Points on a hilly landscape, in no order, each with its height.
From any point a ball rolls to the lowest of the 2 points nearest to it. It stops when none of these is lower. Distance is the straight distance between rows; heights are no part of it.
Q_997 height 322: [117  89 159  52 126 153 109 136  77 145 129 149 141  94 114  95 114  66
 168 121 119 112 110 122 149 119 132  87 109 160 120 110 145  93 128  86
 118 166 114 119 112 204 100 121 124 151 185 176 166 105  88  99 115 136
 139  99 114 171 123 186 116  92]
Q_41 height 495: [131 139  62 128 110 132 164 102 151 147  79 138 112 167 148 127 114 183
 136 151 140 123 167 114 173 100 109 170 152 117 136 162 121 170 115 188
 154  55 142  82 112 107 140 165 149 123  97 132  74 136 111 176 123 143
 170 172 185 102 173 110 148 164]
Q_350 height 379: [152  97 171 134  86  95 129 145 131 156  89 165 105 108 141  82 126 100
 114 145 121 123 129  88 129 167 135  43  84 128 104 162 156 131  96  94
 113 127 104 139 176 122 170 104  97  73 137 138 156 130 155 152  97 136
 135  91 122  94 128 126 119 154]
Q_431 height 480: [100 167 101 138 175 128 131 114 123  93 163  99 167 133 145 151 133 132
 100 119 132 166 143 155 113 112 145 148 142 128 133 109  79 133 144 134
 133 174 118 146 139 100 108 135  91 134  91  70 156 102 145 119 108 145
 120 128 125 165 108 166 135  87]
Q_866 height 310: [134 124 151 149 109  79  97 118 114 116 127 109 148 158 103 121 126 161
  93 174 154 147 158 117 120  84 129 137 151 141 107 157  82 160 132 134
 162 145 105 110 123  99 132 154  98  84  71 116 150 114 158 150 122 154
 136 130 112  72 133 146 100 164]
Q_272 height 236: [135 126 114  84 127 141 157 132  84 158 125 170 144  92 105 110 103 102
 168  71 169 106 104 192 111 119 118 139 150 184 137 105 135 122 107 100
 134 192  95 118 113 174  85 104 127 148 178 140 169 121 101  93 156 109
  80 127  90 173 105 210 114  80]
Q_210 height 505: [127 114 148 120 141 165 113 102 145 108 104 161 150  56  78  90 105 121
 144 167  84  89 161 159 149 149 146  90 145 111  92 111  79 145 167  68
  81 128 151  80 205 110 179 159  75 133 131 131 172 105 160 142  73 134
 143 167 165 148 100  91 105 225]
Q_359 height 534: [150 147  63 148  86 119 183 142 111 170 106 129 107 193 133 102 135 185
 166 139 206 152 155 122 138  67  79 157 142 134 144 159 118 157  88 155
 174  77 107  55  90  89 113 176 167 125  73 144  84 121 142 135 153 135
 127 142 159 105 160 176 105 143]
Q_331 height 435: [145 100 141 148  74 109 153 120 112 199  53 170 115 115  97  83 107  97
 151 106 181 121 146 107 104 171 131  86 101 153 135 172 144 136  86 126
 135 132 118  81 170 129 164 121 122  91 136 174 125 148 146 179 116 124
 144 133 136 127 112 169  97 127]
Q_55 height 377: [101 120  64 124 112 160 148 127 192  93 142 155  89 173 156 147 164 119
 138 165 105 132 149 115 196  89  74 123 126  81  71 142 138 124 150 130
 117  77 168  86 140  62 145 147 109 140 107  86 103  65 112 165  67 124
 182 152 149 144 142  66 158 151]
Q_775 height 713: [128  85 200 171 154 119  70  91 102 107 104 126 123 120 116 125  82 113
  99 139  94 113  94  65 137 152 165 101  95 128  99 133 132 129 148 128
  39 114 187 137 106 132 131 103 142 155 140 140 128 147 137  90 164 175
 107 124 140 106 150 121 138 112]
Q_284 height 854: [123 114 121 162 157 134 108  92  98 130 139 107 147 114  74 145 127 129
 136  95 160 126 105 168  90 165 172 173 130 112 108 106  71 147 120 182
 126 153 157  85 196 119 156  76 134 130 122 133 106 142 149 142 165 112
 113 170 121 179  92 121 121 125]
Q_887 height 309: [125 157  91 188  61  98 120 115 152 112 141 157 191 116 157  88  61 143
 118 127 128 191 109 138  59 113 104 142 128 130  92 127 146 187  86 185
 139 146 137 109  99 155 143  92 112  88  99  94  91 126 143 126  30 125
 100 131 115 107 157 128 104 114]
Q_651 height 590: [ 72 136  87 120 150  94 135 116  90 163 103  72 142 178 113 136 154 123
 170 111 191 167 109 151 131  76 106 158 158 133 155 144 108 127 109 132
 173 145 128  61 116 161 121 156 128 107 124 132 113  99 102 141 153  86
 146 138 140 173 119 157 130  99]
Q_443 height 561: [110 118 180  59 146 125 134 113 118 169 127 138 125 133  98 133 159 130
  96 138 180  75 171 133 113 153 143 111 146 142 160 133  55 105 139 108
 157 130  91 116 157 110 125 193 117 119  96 126 187 100 133 123 144 157
 134 134 144 108 101 175 129 179]
Q_780 height 564: [130 153  67 164  95  76 167 126 123 174 109  90 114 214 120 111 145 166
 168 114 219 174  88 164 121  47  85 144 155 134 149 134 125 164  89 136
 174 139 107  69  92 107 112 182 150 116 106 119  93  83 139 103 133  81
 126 132 124 131 147 186 125 104]
Q_722 height 527: [139 143 157 167 110 120 125 124 139 138  79 173 163  67 115 109  72  79
 128 109  94 126 131 166 130 174 150  96 135 182 137 154 151 154 120 128
 124 172 125 168 127 182 125 121  86 123 190 128 162 138 111 167  93 164
 119 124  97 152 149 167  99 105]
Q_726 height 479: [174 133  99  96  73 141 152 180 113 181  98 159 108 126 126  56 122 124
 185  96 164 125 138 127 131 134 111  79  92 153 150 121 197 119  88  87
 149 164  82 117 173 153 146 123 112  93 142 167 124 160 135 143 139 103
 139 101 136 111  79 177 117 140]
Q_34 height 238: [166 105 163  96 100 164 120 174  97  94 177 176  90  94 145 144 151 105
 151 144 116 126 110  84  99 193 120  85  81  68 103  96 129  78  96 126
 133  97 137 163 128 149 101  70 173 178 132 134 114 117 130  83 118 132
 119 107 104 150 119 106 125  86]
Q_917 height 453: [121 109 135 162 115 140 108  69 187 115  92 157 130 106  99 131 107 114
  84 166  87 124 150 133 127 125 160 105 131 116  92 124  77 166 179 128
  78 125 135 114 170  81 170 164  91 131 102 103 136 104 163 143  43 136
 156 159 140 105 145  85 105 178]
Q_8 height 358: [154  93 209  85 166  86 132 140  75 186 154 154 159 116 114 114 133 109
 108  84 188  53 144 102  87 169 144 151 152 146 144 185  86  94 113 151
 147 146 128 150  55 154  72 122 158 138 151 173 168 117 104 119 220 130
  78 112 123 140 100 148 105 146]
Q_991 height 628: [132 157  51 125 103 139 127 153 108  69 169 140 133 155 218 130 145 144
 166 153  81 181 134 145 124  99 109 110 102  79  97 116 157 146  80 167
 115 103 132 195 105 160  80 118 129 120 124 123  93  99 151 134  89  97
 140 109 123 147 119  91 178  87]
Q_241 height 859: [155 170 122 184 171 131 130 112 125 114 101 137 152  92 171 115  83 121
 105  87  96 125 116 133 136 186 175  85 111 109 104 133 129 174 122 140
  61 137 151 182 137 132 136 104 117 142 162 110 165 139 152 176 132 157
 126 157 119 164 105 110 178 132]
Q_868 height 430: [ 89 155 102 185 138 121 134  79 141  92 127  93 128 168  96 191  94 185
 104 135 165 190 110 162 113 100 128 166 161 141 130 106  54 131 159 136
 132 168 143 108 137  62 128 153 120 115  78  52 139 112 128 107  89 120
 134 162 108 138 128 192 127 100]
Q_771 height 388: [153 132 113 162  74 108 117 113 182  88 115 172 146  99 159 103  42 131
  90 150  80 165 143 122  95 123 151 133 136 108  60 148 107 195 124 171
  94 110 133 123 136 116 160 121 109  99 107 102 113 116 159 154   7 125
 125 149 140 118 165  74  94 149]
Q_586 height 840: [114  71 155 133 191  98  95  97  95 143 155  93 168 108  61 132 154 112
 148 102 159 106  63 157 136 137 137 187 174 125  81 121  93 131 116 147
 141 197 154  99 148 137 124  72 111 135 153 133 142 103 120 120 185  90
  77 138  92 178 106 113  91 131]
Q_716 height 460: [109 136  86 108  97 137 127 134 156 128 119 121 127 143 155 126 140 118
 135 136 133 138 127 173 174  89 128  89 137 111 126 144 127 141 103 129
 180 138  85 147 127 139 122 160 124  93 132 142 155  61 118 184  58 128
 164 103  96 148 147 128 142 131]
Q_205 height 374: [148 133 115 161 122  85 122 128 126 139 122 111 143 162  74 134 136 193
 113 157 212 175 144 135 122  98 105 147 180 128 122 139  51 163 127 147
 188 165 122  81 131  83  88 171 108 124  68  84 144  85 144 131  99 111
 142 153  88 128 107 200 101 156]
Q_884 height 728: [ 88 133 148 151 142 140  84  63 107  99 117 101 161 133  92 138  92 154
 117 166 121 132 119  92 114 117 151 177 143 105 102 111  62 143 172 132
  98 115 200  52 149  99 166 118 134 142  78  95  87 138 109 100  99 150
 149 177 172 122 143 107 119 147]
Q_905 height 297: [104 135  98 210 129 123 144  85 118 127  79 121 126 162 168 140 108 133
 137 120 133 182 147 146 133 109 131 109 118 132 114 164 132 152 128 173
 109 125 146 119 129  76 143 135 117 105 108 118 117 127 149 194 125 164
 144 155 138 135 140 158 155 106]
Q_926 height 656: [ 85 134 161 159 166 134 146  85 148 160 148 107 143 115 131 138 122 131
 132  89 138  47 117 156 102 156 114 168 152 161 157 137 170 129 162 134
 109 119 161 129 119  91 152 120 161 143 141 120 139 164  90 114 206 145
  66 149 152 129 133 100 123 147]
Q_304 height 359: [ 86  89 134  90 145 134 145 145 131 149 150 115 140 125 115 119 174  82
 147 121 112 119 121 135 128  31  65 116 144 167 133 135 186  94 164  98
 150 138 112 131  84  97  80 140 113 174 160 123 137 104  96 114 175 110
 114  89 120 144 128 147  80  93]
Q_410 height 793: [157  86 126  73 178 128  93 117 151 183 136  98 163 119  88 104 182 117
 143 111 106  99 124  99 172 121 128 131 139 113 155 107 145 115 191 114
 125 150 133 160  90 179 101 180  94 192 172 166  90 125 134 162 162 110
 190 154 123 110 116 111 123 161]
Q_178 height 577: [117 162 106 157 111 150 178 171 157 153 158 116 123 120 151 108 152 137
 139  79 135 114 117 162 107 103  93 126 102 173 156  85 206 107 126 113
 138 149  73 153 177  93 160 108 133 114 137 114 115 178 132  90 161 118
  80  96 144 119 109 147 118  87]
Q_156 height 700: [138 140 102 151  75 141 105 136  81  75 142 128  97 163 137 157 114 175
 161 167 121 139 118 133 143  90 125 166 132  91  93 152 135 145 110 166
 137  65 140 131  91 118 102 102 182 115  88 150  92 150 118 144 151 129
 129 142 112  82 158  83 132 140]
Q_924 height 282: [191 119 122 117  97 122 158 169 163  99 107 191  82  64 138 104  97 148
 101 153 122 143 176  86 125 201 135  85 101  99 123 124 125 143 114 107
 128  96 115 139 160 111 144 118 104 118 124  95 150 128 165 162  70 117
 139 140 132 114 103 106 145 174]
Q_172 height 787: [153 153 103 140 135  94 122 159 197  82 167 131 125 109 158 143  98 134
 112 153  65 154 115 101 138 202 149 152 139  69 122 107 152 141 124 122
 121 122 177 174 134 183 136 116 113 103 124  84  78 116 134 108  29 106
 151 120 123 125 166  56 140 121]
Q_521 height 432: [106 111 134  92 129 143 145 135 166 161 143 113 136 150 159 126 177  82
  93 110 103  97  94 118 147  47 124 106 122 134 115 116 183 108 164 108
 112 141  81 161 119 113 129 135 129 145 146 129 121  97 118  89 121 129
 128  74 116 107 162 123 125  95]
Q_351 height 137: [170  99  99  80 111 132 182 148 219 113 106 165  43 134 123 146 130 139
  82 168 133 107 162  96 162 180 149 112 102 120 143 108 113 134 143 113
  95  73 103 116 159  99 174 141 101  87 126 103 120 135 164 134  73  93
 160 143 133  98 141 118 200 172]
Q_463 height 409: [ 78 116 161 104 114 169 134  94 101 100 105  98  59 156 130 182 110 132
 174 147 114 112 122 133 146 113  97 124 128 119 133 152 157  74 160  78
  95  63 180 104  93  93 131 135 203 142 134 158 147 156  74 104 174 112
 133 122 141 130 143 119 125 134]
Q_4 height 424: [ 90 129 166 113 169 123 151 137 160 187 111  69 143 157 127 130 204  83
 100  99 107 112 101 155 147  90 136 114 115 173 168 119 194  82 188  78
 105 165  83 157 124 155 173 154 119 108 183 160 119 146 114  84 175 112
 126  84 122 106 141 126 129 121]
Q_574 height 537: [ 51 154 131 149 149 130 134 137 117  65 178  80 138 142 169 154 132 137
 104 135 110 166 101 187 132  59  97 125 146 145 100 134 142 116 143  90
 124 147 114 153  99  99 119 126 139 107 100  81 180 103 121  73 144 135
  69  89 101 159 134 141 119  81]
Q_243 height 580: [140 165  41 127 118 151 141 165 103 104 175 137 192 109 198  85 147 157
 181 128 130 172 162 186 128  92  79 111 126 106 128 116 158 156  81 156
 162 153  93 179 111 144  78 122  95 128 131 122 130  99 154 156 100 119
 114 131 126 173  89 147 150 116]
Q_942 height 669: [125 123  98 118  76 126  95 158  91  81 172 143 132 154 181 111 137 135
 143 174 101 161 111 111 139 100  90 112 112  70  63 170 151 141  94 152
 149  92 125 151  61 157  86  78 138 116  94 135 115 103 126 137 109 126
 127 111 101 114 145  75 147 146]
Q_568 height 611: [176 151 107 150 124 133 120 130 111 135 139 131 124 111 122 118 102 187
  92  83 191 124 143 138  95 127 164 154 115 145 145  92 102 174 103 155
 117 127  88 134 156  97 134 137 147 134 105 134 149 153 172 155 168 149
 104 165 113  99  87 146 154 149]
Q_47 height 775: [164 107  97  92 155 114 119 101 173 184 114 123 159  93 121  91 158 134
 141 103 139 117 141  59 153 144 103 134 123  98 146  96 159 132 163 118
 109 115 162 108 127 166 122 162  97 190 155 123  71 114 128 129  96 102
 197 180 163 115 109 111 149 141]
Q_580 height 350: [137  98 131 118  94 163 107  82 101 116 106 118  97 139 105 159 118 141
 196 132 133 114 100 118 114  56  72 134 131 129 100 125 152 124 134 107
  98  82 184  79  92  76  97 105 182 195 145 149 118 137 100 109 169  98
 117 133 110 126 130 144 113 106]
Q_111 height 809: [137 103 130  75 148 113  93 127 112 172 122  70 156 168 118 109 168 120
 131 114 131  98 120 123 158  87 162 134 132 126 144 152 138 142 149 134
 137 133 107 129 131 177 144 166 123 110 155 200 108 127 121 163 194 124
 168 132 135 111 129  97 144 175]
Q_22 height 550: [114 112 143  96 172 192 105  96 136 115 144 132 135 103  99 119 136 128
 143 137  97  63 158 157 147 162 143 130 129 115 130  96 108 115 175  95
 100 119 157  97 169  81 147 138 116 174 129 156 160 134 135 127 156 149
 137 158 158 140  80 100 133 199]
Q_29 height 620: [112 135 145 137 131 163 164 155 118 131 159 113 109 113 152 132 135 120
 157  90 115  80 124 178 105 124 103 137 121 170 152 141 205 110 133 117
 118 103 116 163 141  99 128  90 180 135 160 170 141 180 110 109 211 123
  70  98 142 143 109 112 119 106]
Q_883 height 298: [ 81 123  67 121  97 161 129 115 146 130 153 142 115 159 133 151 180 110
 152 143 133 125 128 100 151  32  58 152 131 109  92 128 139 121 141 147
 130  83 169  67 108  80  98 150 150 181 114  91  81  73  72 132  89 129
 164 132 143 138 168  98 114  89]
Q_12 height 443: [124 122  48  85 126 153 174 106 206 145 121 136 116 156 164 106 139 155
 131 133 146  96 144 120 185  81  93 126 134 104 109 129 143 172 123 155
 119  64 124  81 165  90 165 138 107 126 117 109 106 101 124 150  82 108
 164 165 172 149 138 104 187 169]
Q_411 height 72: [112 109 115  97  89 158 131 143 121 148 174 166 157  87 137  97 150  96
 163 124 153  94  82 108 112 142 106 108  97  78 100 111 149 126  84 167
 157 107 129 132 123 177 100  64 168 176 134 126  92  94  93  79  69 130
 102 110 115 182 153 111 115  74]
Q_442 height 725: [149 122 110 147  90 157 118  76 124 106  81 137  85 150 130 161  81 169
 121 130 133 102  94 143 149 126 177 141 132 113  94 127 109 178 120 179
  85  59 132 116 138  85 157 121 183 123 112 154 125 167 135 161 125 136
 130 171 125  81 165 104 163 149]
Q_499 height 205: [ 69 118 113 139 101 142 119 104 106 136 150 132 133 133 135 151 141 101
 139 127 143 115  88 124 125  96 125 152 121 115  98 142 118 133 106 178
 144  94 142 102 107 133 111  94 173 150 120 124  93 103  82 112 106 154
 114 122 126 161 189 104 114  66]
Q_118 height 614: [ 99 152 151 131 189 121 126 149  65 110 122  99 131 144 146 157 151  92
 144 124 108 181 133 114 120 173 140 107 114 142 149 136 116  80 135  93
 116 172 144 141 132 189 112 117 111 118 142 128 155 138 133 116 162 125
 150 112 126 192  87 161 150  79]
Q_225 height 758: [137 120 129 128 107 151 129 133 130 120 128 138  92 139 115 159 136 127
 126 137 110 137 168 126 118 134 123 144 111 148 170 114 133 105 148 143
 157 111 110 134 136 100 108 139 136 150 117 143 113 167 135 134 144 148
 152 127 142  95 130 134 110 109]
Q_349 height 478: [125 136 156 153 111  67 157 113 136 194  69 141 134 137  89 125 120 117
 120 101 194 119 125 110  96 183 132 123 146 154 184 156 116 130 106 109
 181 159 121 107 117 149 135 160 123 114 130 114 132 119 123 138 127 137
 129 143 118 111 144 175 111 106]
Q_126 height 355: [114 130 198  83 164  92 124 157 125 137 132  81 106 160 140 155 156 104
  90 129 106 130 101 119 126 116 158 122 132 149 186 132 156  76 184  79
 116 130  96 171  98 190 143 187 144  98 147 161 140 145  91  63 170 125
 145  86 130  75 158 117 138 146]
Q_846 height 815: [157 171 148 126 170 108 106 188 150  91 174 123 133  91 159 129 124 115
 107 145  45 150 130  99 140 199 146 134 129 116 166 108 150 104 133  88
 129 155 142 184 128 206 134 130  96 114 134 119 123 147 125  96  94 146
 139  86 135 119 145  90 128 128]
Q_354 height 412: [ 79 118 153 142 125 139 135 117  69  99 133  83  81 173  98 173 117 145
 198 152 164 144 143 139 123 152  82 141 151 117 147 182 118  63 127  89
 155 109 191  95  90 105 113 115 187 109  91 158 145 150 103 149 185  75
 132 118 114 161  96 146  93 137]
Q_352 height 710: [101 165 131 147 147 121 102  83  81 106 100  93 136 166 116 158  82 177
 115 153 132 143 113 112 113 123 174 187 158 125 152 133  72 140 150 149
 126 122 159 112 107 144 138 139 164 103  79 109  96 162 105 117 137 143
 149 162 149  95 158 133 148 127]
Q_24 height 525: [143 178 109 177 168 131 119 117 126  82 137 105 147 139 155 155 102 127
  70 108 101 202 154 119  89 125 170 148  98 167 136  79  94 142 139 150
  68 172 115 145 148  99 139 124 100 130 111  97 139 163 175 113 123 149
 121 128 142 121 106 159 154  74]
Q_718 height 732: [169 140  98 151 144 129  98 153 108 101 164 120 137 137 131 139 153 142
 130 136  75 153 176 132 136 123 133 155 125 106 136 141 125 141 133 179
 154 119 128 198 116 120  72 127 120 158 118 141  85 154 156 179 191 142
 164 143 135 116 109  84 124 114]
Q_629 height 757: [161  97 111  84 110 113 128 115 177 147 133 145 132 114 135 109 129 121
  86 139 119 127 146  52 136 137 139 153 115 108 109 104 131 146 146 150
 106 101 136 105 145 141 152 140 118 151 117 121  74 115 138 106  49 126
 176 153 166  98 148  88 131 129]
Q_795 height 841: [177 152 157 181 133 104 140 146 152 148 100 155 124  63 136 106  94 114
  85  90 114 130  93 102 119 233 196  87  88 114 116 107 131 163 109 137
  74 134 135 162 168 178 180 104 133 112 179 115 134 151 144 154  83 135
 130 140 114 148 133  88 155 144]
Q_892 height 521: [157 150  85 102 101 120 131 204 146 118 160 126 181 129 186  67 172 138
 137 145 124 153 145 158 171 105 103  78 143  72 107 145 148 126  70 121
 204 160  76 176 108 159 111 117  90  87 122 137 139  76 157 182  72 116
 118  89  90 135 113 115 136 176]
Q_342 height 743: [139 107 138 145  86 161  91  64 115 105  51 134  97 138  91 141  85 168
 138 179 118 142 139 102 144 103 144 136 128 123  95 123  89 147 145 127
  66  58 182  43 152  79 176 141 144 126 100 153 100 174 140 153 108 134
 159 165 160  74 142 121 125 181]
Q_704 height 782: [126 108 200 123 158 149 120 128 104 114 129 131  81 134 114 178 136 115
 128 118 109 133 155  88  84 163 118 137  98 155 174  98 122  44 166 108
  90 112 156 132 101 100 108 124 151 164 143 151 121 180 127  84 207 135
 120 117 156 109  97 138 133  97]
Q_231 height 759: [113 151 135 147 195 105  98 162  94 100 199  97 178 127 111 132 168 150
 134 149 102 122 163 139 113 152 123 197 162 102 143 152  86 117 138 157
 185 144 150 160 124 125  93 104 114 139  87 104  98 149 126 128 214 140
 112 142 153 158  93  69  96 121]
Q_14 height 595: [125 165 175 135 203 116 111 157 114  68 179  93 155  84 131 127 131 115
  86 117  89 124 108 151 119  84 125 137 169 154 116  90 138 100 141  72
 104 186 112 176  95 111 109 121 107 139 126  83 195 118 152  58 190 131
  51  87 106 116 109 154 122 128]
Q_515 height 816: [185 126 110 153 128  87 157 170 208 129 100 153 128  93 167 111 103 108
  83 135  53 149 140 112 161 203 178 108  96 103 129 152 143 171 127 181
 106 115 145 165 145 167 156 100  86 106 185 104  92 148 143 166  51 122
 153 125 159 151 159  62 156 130]
Q_470 height 593: [121 118 134  66 152 185 138 112 173 138 133 156 124 107 103 126 146 146
  92 151 123  71 207 160 143 154 142 136 133 157 177 105  85 124 149 138
 147 112  88 120 186 102 137 182  99 142 111 159 162 136 139 141 138 162
 139 155 178 108  99 136 135 217]
Q_325 height 572: [191 152 113 126  88 124 124 152 167 146 129 143 140  94 122  80 112 163
  93 113 139  96 141 147 133 122 157 127 128 154 142 101 141 181  99 126
 148 144  58 150 186 138 171 145 106  84 130 151 136 150 165 154 111 139
 117 123 126  63 117 123 127 179]
Q_670 height 687: [104 142 163 185 164 108 108  95  95 132 105 107 151 132 129 149  91 137
 111 121 119 106 101 104 114 170 159 157 137 136 136 158 124 146 134 164
 109 122 173 153  91 152 127  96 158 123 128 121 111 167 104 127 180 171
 101 147 143 132 164 114 138 110]
Q_630 height 465: [142 110 141 102 110 140 147 156 179 147 104 176 166  78 138 101 117  62
 111 144  67 119 138 118 162 146 146  71 116 141 125 149 134 133 118 136
 164 161 101 178 126 170 125 120  81 129 193 133 144  86 104 162  26 161
 144  83 126 166 173 121  99 107]
Q_357 height 865: [ 93 137  99 143 131 183 124  92 119 115 122  99 102 158  93 167 143 130
 141 120 155 153 155 184 118 145 161 147 116 109 145 114  81 124 121 176
 143 118 147  75 213 112 170 130 152 122  91 158  97 137 149 166 146 131
 159 168 148 180  98 134 137 144]
Q_700 height 348: [115 129 125 105 115 139 150 151  55 126 154 130 101 141 114 159 146 151
 183 129 198 136 148 129  68 159  99 167 121 111 154 144  82  82  82 147
 164  94 139  88 114 120  96  93 184 137  85 158 119 153 121 107 176 102
  98 123 125 161  97 152 107  97]
Q_925 height 878: [144 133 143 167 160 137 141 120 144 154  96 113 107 153 153 134 165 110
  97 102 106  98 127 152 157 179 170  82 101 128 133 143 143 142 147 125
  98 140 106 180 157 104 159 124 136 114 149 146 166 138 161 179 169 154
 137 123 105 128 119 104 169 162]
Q_729 height 825: [112  68 165  93 154 110  93  98 121 188 135  81 174 152  62 108 190 105
 129 118 168  60  98 150 148  84 139 134 169 124 103 153  98 130 135 127
 156 164 126  90 145 119 143 145 116 120 151 166 141  81 127 170 188 112
 123 129  94 146 115 121  93 174]
Q_445 height 265: [140 112 155  63 135 130 109 125 142 128 124 102  57 147 122 156 151 135
 135 137 117 129 100  84 147 125 127 119 111 121 171  85 156  67 190  52
  82  98 129 125 117 158 141 178 138 144 136 156 128 151 119  61 127  85
 178 115 118  60 133 122 151 162]
Q_550 height 734: [174  87 169 134 122 113  70 118 133 119 114 137 117  84  90 113 106 111
 112 142  89 156 124  70 133 167 174 118  85 117 132 101 139 121 155 116
  78 130 163 123 142 165 138 129 111 158 151 153  99 156 149 117 102 136
 159 132 138  88 123 109 113 124]
Q_19 height 218: [110 159 100 191  96  84 123 120 119 107 137 115 154 182 177 135 112 144
 106 134 151 189 131 137 119  98 132 145 131 109  93 155 110 160  94 177
 144 138 119 128 100 124 132 132 125  66  77 112 104  99 151 150  73 144
 133 133 112 108 160 140 141 106]
Q_882 height 353: [150 139 139 117  81 132 162 173 126 109 155 190  61 125 175 161 125 133
 123 129 139 117  97  69  88 185 106 118  94 101 129 103 168  97  87 131
 117  73 124 162 105 156 118  88 193 146 124  94 105 142 102  54 113 130
  93 113 121 104 161 102 150  74]
Q_770 height 642: [168 166 180 184 193 135  80 152 103  64 169 134 121  79  83 147 104 141
 103 117  81 137 144 129 102 147 141 154 127 146 151  84 123 102 125  83
 109 173 140 190 111 101  92 109 112 153 139  94 165 163 157 107 219 135
  79 111 112 113  78 128 124 122]
Q_376 height 522: [108 127 147  88 145 111 156 118 125 178 102 106 128 148 101 154 177 109
 103 100 191 109 107 165 125 139 162 103 161 130 165 128  75  96 131 106
 174 179  80 134 141 140 125 180 136 125 122 124 173  79 134 127 126 121
 123 122  78 153 119 202 126 108]
Q_622 height 570: [107 152 163 167 152 114 128 151 106 143 118 117 166 118 133 113 129  72
 133  92 105 125 100 170 142 158 129 104 128 178 111 151 159 126 102 108
 121 192 127 150 136 195 141  79  99 101 187 134 158 135 118 127 153 152
  95  94  92 184 127 165 120  93]
Q_67 height 526: [174 169 113 139  88 130 150 194 169 177 112 150 119 102 150  64 112 137
 124  82 118 111 113 138 133 133 141  91  98 177 161  94 209 135  96  89
 135 182  73 170 178 152 170 116 101  73 165 131 131 182 128 120 113 121
 101  70 128  74 117 152 125 132]
Q_893 height 268: [100  90 190  87 130  95 141 160  55 153 167 140 128 138 110 116 139 107
 147 126 184 111 129 108  72 138  98 154 135 142 123 175 101  72  97 152
 185 115 120  89  71 135  91  81 170 104 108 174 147 141 107  95 203 114
  78  90 130 137 115 151  81 131]
Q_869 height 274: [116  82 153 124 112 142 123 122  94  97 132 132 105 127 113 150 120 116
 153 137 117 145  96 126  94  68  67 103 132 158 106 124 175 102 127 101
 129 128 141 130  78 108  80  97 143 170 144 112 143 119 124  86 184 105
  84  97  99 141 123 174  99  75]
Q_130 height 394: [103  97 145  58 119 129 102 139 129 135 116 134 144 121 145 112 124  75
 133 159  93 123 108 107 179 101 129  60 129 137 120 160 134 108 124  83
 152 143 112 160  78 190  98 156 107 125 176 150 170  71  84 154  77 145
 158  80 106 147 166 133 116 123]
Q_583 height 451: [136 144  83  96  85 175 174 140 180 108 162 168  96 124 163 163 128 147
 151 123 121  85 122 122 122 129  95 161 114 108 130  87 150 127 113 158
 129  46 126 126 143  84 125  97 172 184 127 103  88 156  92  82  97 123
  99 144 157 120 160  81 145  84]
Q_318 height 281: [141 118 125  75 109 127 163 122 183 116 108 140  47 141 129 157 122 159
 132 162 128  97 132 100 160 140  94 114 137 129 152 120 152 116 157  70
 116  75 118 123 117 104 135 171 138 128 127 105 164 134 107  97  91  93
 155 121 122  73 147 129 163 172]
Q_435 height 683: [160 146 148 177 154 135 107 114 141 101 139 162 165  59  96 116  85 143
  98 117 107 117 180 140  96 135 124 163 139 171 140 106 122 152 151 133
 127 164 137 144 122  60  96 123  76 175 135  81 158 162 146 148 158 167
  89 156 137 106  92 145 102 133]
Q_923 height 619: [ 53 145 124 126 183  87 137 142  71 124 114  80 159 159 130 152 140 112
 156 113 166 198  90 165 136 135 120 161 158 159 140 139 103  92 102 102
 151 191 113 109 118 211 118 117  97  78 144 117 165 120  93 107 150  85
 109 123 106 197 104 164 142  82]

For each start below, name the point where the ball stops.
Q_923 -> Q_411
Q_284 -> Q_670
Q_770 -> Q_19
Q_470 -> Q_19

Call two points neighbours if one is among the 2 nearest of the other. Go from one point of each pair to the other, from neighbour to neighbour, staying as low as possible. Name the highest point that can't be avoided.
Q_718 / Q_172 -> Q_846
Q_19 / Q_351 -> Q_470
Q_445 / Q_893 -> Q_521
Q_411 / Q_272 -> Q_923
Q_445 / Q_351 -> Q_318
Q_893 / Q_869 -> Q_354
